Each row is a point on a landscape with many valleys, with its height.
From any point a ball rolls to the lowest of the 2 points nearest to it. It stops when none of these is lower. Distance is the straight distance between rows; heights are no part of it.
Dogit h=4.21: [ 30   8  24   9  -6 -19  23  22   4 -11 -18  14 -19  11 -29 -15 -14   6
 -17  -3]
mero h=5.34: [ -1  18   7   9  29   3  -2   4 -15  -4  -9  -2  27 -14   2   4   0  29
  17  14]
supe h=3.31: [ -6 -11  10  -6   4  16 -14  -6 -19   5 -12 -13   0   3   7 -27   1   2
   5   4]
dap h=2.69: [ 11  -4  -8  14  15 -21  10   9  10 -24  10   5  22 -14   5  15 -35  19
   8 -13]
kazor h=5.49: [-13  -5  13  10 -23 -17   0  -8  19  20   3  -1 -12   5  -4 -31 -14 -18
  -8  12]
fevem h=4.75: [-18  16   6 -11  13   7  -8  -1 -13  10  -6  -2  18  -4  10  43  35  -3
   3  -9]
Migad h=3.99: [ 30  14   2  -1  -7  -1  20  37   8 -15 -14   9 -23  18 -34 -13   2  -3
 -12   6]
tek h=4.22: [ -7  -5   4   4  -8  16 -33   9  -1 -17  12 -16   9   4   2 -19  -4 -17
  -4  17]
piru h=5.56: [-12  20   9  22  31 -16   1   9   6 -16  -1   1  17 -15  -6  15 -17  23
   8   8]
Fole h=5.57: [-10   8   7 -25   4  14  -4 -11  21  12  19  29  16 -22  21 -13  28  20
  -9   2]
Mor h=3.00: [ 29  -3 -19  25 -17  -9  12   4  21 -13  -3 -10  10  -5  -5 -27 -18  -1
   9  18]
tani h=4.20: [ 35 -13 -31   3  -4  -2   4  29  -1 -36   0 -10  12   1   2  -1 -22   6
  10  -8]
pedip h=4.91: [ -1  28   3   7  12   5  -9   3 -15  17  -9 -12  18 -11  13  34  19  10
   4   7]
Kiku h=6.84: [-29 -16   9 -16  -6  -3  -4 -15   7   5  17  28 -12   0   2 -15 -16  -2
  -6 -11]
voza h=1.26: [ -9 -10  13 -27 -16  18 -18 -16   0  29 -17  -7 -11  -5  44 -11  26   3
 -17 -23]
baki h=7.28: [-28  16  -7  -8  10   5  13  -7  10  10 -12 -15 -15   8   6  20  19 -14
  29   9]
diguz h=3.43: [-16   6 -14  -4  13   1  20   6 -10  16   0  11 -18  -3  -2  27  14   8
  16  -5]
serin h=4.71: [ 14  -9  10  -1   3  10  -6 -22 -23  17  -2  10  20  -4  13 -22  -3  17
  -9  -7]
toban h=4.15: [ 25  -2  -5   5   0  10  -5  10 -25  14  -1 -14   3   5   1  23  17  -2
 -12   4]
Rorip h=3.67: [ -7  18  -5  17  14 -22  25 -15  14   9 -11   4   2   3 -15  11 -13  13
  12   4]
vezav h=4.50: [ 10  -4  13 -14  -1  -1  -4 -22 -30  28 -12   3  14   0  15   1  13  12
 -12 -24]
bot h=4.11: [-10  -7  -9  -6   8   0   6  -7  -4   0  -2   9  -6   2 -13  15  10  -3
   8   1]
fovo h=1.95: [  7  11 -16  19  16 -19   8  13   6   5   9   8 -16  -5 -13  40   8   0
  -9   3]
Lodod h=2.81: [ -4  -5 -22   3  -6 -15   5 -21  17 -25   5  -2  18   7  -4   3 -22  -9
  12 -17]
sen h=4.05: [-23 -12   7 -13 -18   4  -6   4 -16  19 -10 -17 -38  17   3  -3   1 -22
  -6 -13]
tufar h=2.94: [  7   3  -6  12  23  -9  -7   6   7 -24  13  14  41 -20  13  12 -19  22
  11  -7]
resor h=0.89: [ -4   2   8   1  -5 -14   7  22   2 -19  14  20 -20  15 -32   9 -14 -23
 -23  -5]
til h=4.03: [ 27  -8 -29   5   1  10  -4  15 -14 -35  -2 -17   6  15  -5   9  -6  -9
  -2  -1]
dip h=4.59: [-22  -1 -15  -5   8  -6  13  -9   9 -18  -6   4 -13  16 -22  16   3 -25
   8   0]
rusov h=4.66: [  4  23  26  17 -16 -21  28   2  24  -1 -23   8 -15  -6 -13 -16 -10 -13
  11  19]
muna h=4.41: [-10 -14   3  -9 -18  -1  -5   7 -12  11 -19  -9 -34  22  -1 -30  -3 -22
  -6   1]
rore h=3.57: [-14 -10  -3 -10 -13  10  -2   6 -12  18   2  -7 -26  15   4  11  24 -21
   3  -2]
sak h=3.17: [ 15   4 -15   2  19  -7 -11 -15   8 -18   3   0  38 -12  25   8  -7  29
  15 -11]
Nufe h=3.95: [-15  -9   0 -10   4  25 -29  -9  -7 -17  12 -10   7   7  -1  -6  14 -19
   0   3]
vabu h=2.63: [ 11 -10  -8  13  -6  -4   2 -15  18   1   4  -7   8   2   4 -19 -12   4
   5   8]
zibof h=2.15: [-1  0 -1 -5 -6 18  1  7  0 34  8  8 -3 -5 26 -1 15 14 14  5]
feza h=6.92: [-30   5  -5 -16  -5   4  11 -22  30  18  -7  -9 -12   6  -1  -1  26 -12
  26  17]
bof h=4.34: [ -6 -15  15 -18   1  10 -23 -29 -27  17 -17 -17   0   5   9   1  11  -3
 -12 -24]
zubif h=6.06: [ -9  -8  -3  11 -14 -21  -3  -1  33 -18  26   5   8   0  -5  -3 -23 -22
  -6  -1]
napos h=2.80: [-15  16  19   1  -6  -1  11  15  -5  18  -1 -11 -20   8   0  -5 -11 -13
  12   6]
mabe h=4.42: [ 20  10  30  17 -20 -17  28  14  16  -4 -16   6 -21   1 -20 -27 -17  -7
 -14  13]
Zik h=4.14: [ -3 -24   5 -11  13   9  -8 -24 -24  -4 -12   2   7   9  -4  -2   7 -10
  -5 -25]
fileb h=4.12: [ 10 -13   1   6   2  18 -17  25 -20  -9  14  -8   5   0   2 -18  -4   0
  -6  14]
bafev h=4.00: [-24  -4  -9 -11  12  15   2 -12   2 -18 -16 -16  -9  17 -20 -10  14 -25
  15   0]
ran h=1.42: [-12   0  11 -30 -10  21 -17 -33  12  19 -11   2   2 -17  22 -12  27  10
 -28 -24]
nedef h=4.40: [ 39 -12 -31  18  -8  -8 -13  27   5 -17  16   3  27 -15  13  21   0   6
   0   2]
vubes h=1.51: [-28  10  26   4  -2   0   1  -6   5  16   6  -9   6  -3   1 -25 -16   4
  13  21]
Kab h=2.71: [ -6 -11  -5 -17  -9  17 -15 -18   6  19   3   0  -6  -2   9 -27   9  13
   4   6]
lopu h=4.30: [ 36  -5 -12  15  -3   2 -18  10 -16  -1   9  -1  24  -6  11  21   2  -2
 -12  -3]
luz h=5.79: [ -7   1  10  20 -19 -22   6 -12  30 -10   8  -3   7   3 -12 -17 -21 -21
 -12  12]
Mek h=3.54: [ 24 -22  -4   7  -3 -17   4 -10 -26   0   8  16  12   3  -3   3 -26   9
 -18 -22]
digo h=5.11: [ -6  17   3   1  11  11 -10   2  -9   1   8  -2  21 -11   5  16  13  13
  11  22]
Fuluk h=1.53: [  1   6 -11   5  -5 -12  -2   2  -7   5  13  -1  -7   2  -8  46   5 -17
 -13   0]
Tuzuv h=2.07: [-22  -5   4 -24   2  28 -19 -18  23   0   5   3  -1 -12  13 -29  22   9
   9   5]
Zuz h=3.25: [ 30 -12 -11  18 -12  -4  19  29  15 -24   1   3  -3   0 -13 -26 -14  -1
  -8  15]
Nolor h=2.11: [-11  11   6  10   0  -1  -2 -26  18   2  -1 -21   9   5  -4 -21 -11   2
  14  20]
Fon h=5.15: [-13 -18  -6   4 -22  -6 -16 -18  23   5  -6 -10 -17  15   1 -33  -8 -25
 -10   7]
kol h=3.15: [ 14   2   5   7  16 -12  -5  -6   2  -4  18  22  40 -21  19  19 -13  21
 -17 -12]
tuko h=6.44: [-18 -18   0   3  -4  -8  -8 -10  15  -6  30  18   0  -1  -4 -18 -25 -10
 -15  -5]
Sil h=3.32: [ 23  -5  10   7   8 -13   3  -2 -21   5  12  21  22  -9   5  28 -20  11
 -27 -15]
Durul h=3.69: [  6  -2 -18   6  10  12  -5 -21   1 -17  -7 -16  16   0   0   4   4  12
  21  -2]
Nug h=4.53: [ -7  -6  -8  -8   4   8 -10 -19   0  -3  -3  -1  10  -2  -2  30  29 -11
   0 -12]
modor h=5.25: [  3  -5   7 -12  -8   4  -6  -9   4  31  18  28  10 -21  27 -26  10  24
 -11   3]
deniz h=3.23: [ -3   6 -22  14   6 -28  17 -28  20 -18 -13  -5   9   1  -9   8 -14   6
  19  -4]
Lafo h=1.46: [  7 -20 -17   2 -12   7 -25   0 -14 -12  16  -6 -10   8  -2  16   9 -28
 -18 -12]
Lono h=2.20: [-17   1  22  -3  -7   2  -7   4  -5  26  18  -3  -7  -6   9  -7  -7  -3
   4   9]
Pitem h=1.45: [  8  -8   0   1 -17  -9 -11  16  -9 -14  21  -1 -11  18 -16   8 -11 -33
 -26 -10]
dati h=4.98: [ -5  -7  18 -22  -5   9  -8 -17 -13  23   1  20   7 -10  29 -33   4  24
 -14 -12]
bipu h=3.63: [-12  -4   6 -14   7  19 -15 -17 -13  -2 -16 -25  -1   8  -8 -10  16 -14
  11   0]
sadug h=1.99: [  2  -1  11   6  13  -2   1  16 -16 -30  12   7   9  -1 -13  -5 -33   3
  -9  -2]
gana h=6.10: [-25  15  -2 -17   8   7   7 -24  24  15   5   9   0 -16  14   7  18  18
  22   2]
Fibi h=1.06: [ -1  -9  -9   5 -18   0 -22  -5   0   6  21 -10  -1   9  -3  31  12 -29
 -17   3]
rager h=3.90: [ 22  -4 -28   4  10   9  -9  -4 -23 -31 -15 -24  14   6  -1  11   6   4
   8  -5]
rap h=4.79: [  0 -28  -4   4 -14   5 -21  -2  -2  -2 -11  -7 -17  19  -1 -40 -13 -14
 -14   7]
Visu h=7.64: [-30  27  -6  -4  21   7   8  19  -2  -1 -13 -10 -20   2  -1  30  17  -9
  29  10]
poton h=5.83: [-22  16   9 -21  15  10   0 -20   7  10   3  20  17 -21  14  15  25  20
   1  -3]
talez h=4.35: [ 32 -12 -27  12 -15  -7  -1  38  15 -22   8 -15  10 -19   2   9 -15  -1
   3   3]
fefet h=3.98: [ 38   4  11  12 -10   5   0  22 -32  26  -9 -14 -10  -3  -4  16   3  15
 -12   7]
mugov h=1.62: [-13  -1  12 -26   0  22  -9 -35   9   0  -7   7   6 -22  16 -22  24  18
  -7 -11]
sed h=3.33: [  7  22   8   4  -2  -5  21  30  -6   8 -12  -6 -27   8 -15   5   7  -2
   5   8]
fakot h=3.86: [  4 -19   1  -4  -4  -2   3 -17 -29  -2  -6   9  -2  11 -12  -6 -14  -3
 -12 -21]
tuf h=2.36: [  5  -8  -3   2   1 -10   1   0  -8 -31  14  -2  24  -1   2   9 -29   0
   5 -19]
zabon h=2.93: [ -7  -5  -7  -7  -8  13   4   6  -6  25  -5  -1 -20   0  10  -6  20  -8
  18  12]
Fik h=1.54: [-15   1  18  -4   6 -11   5   8 -17 -11  12   6  -4  12 -18   1 -20  -8
 -13  -3]
vub h=3.41: [  5   0 -15  -3  27  14 -11 -13  -1 -22  -9   2  40  -8  11  -5   9  21
  12  -6]
Fug h=2.53: [  0   4 -17  12  17 -14  24  28   7  14   3  17 -28 -14  -6  32   8  12
   7   5]
fep h=3.68: [ 21  24  10  -8  -1  -2  28  46  11  -1 -15   7 -36  21 -16   4   5   5
   7  -1]
Gema h=6.53: [-30  12  -5  -6   2  -4  13 -23  33  13   2   6  -6  -1  -5 -11   4   5
  24  10]
vevik h=3.50: [ 23  -2   7  15   5  -2   9  47   4 -22   7   3  -8  -4 -22  -8  -5  10
  -6  13]
vuk h=4.36: [  7  33  21   8  -8 -23  31  16  16 -14 -28   2 -19   9 -27   3  -7  -4
   5  14]
sume h=3.81: [ 16  -9  -1   1   8  11   1  37 -22  -2   5  11  -9  -1  -6  -9   0  12
  -8  14]
Niri h=4.06: [ -1  26   2  16   8 -26  39   6  10   5 -21   5 -19   5 -21  15 -10   3
   6   1]
daf h=1.52: [-12  -1   8 -18 -10  23  -7  -7   6  36   1  -1 -16  -9  41 -10  27   3
   0  -8]
fala h=3.70: [ 15  16  11   0  -1   4  21  18 -23  25  -7 -17 -24   9   1  15  -1  11
   1  -2]

For each start below, name the point where the ball stops.
zubif: voza
Nufe: voza
nedef: sed
sume: vubes
dip: voza
sen: voza
fevem: Fibi
Visu: Fibi

Call two points neighbours if one is among the 2 nearest of the other. Go from one point of each pair to the other, from neighbour to neighbour, staying as low as possible. Name the highest point that can't be avoided.
vubes / resor: nedef
resor / Fibi: Lafo
voza / vubes: tek
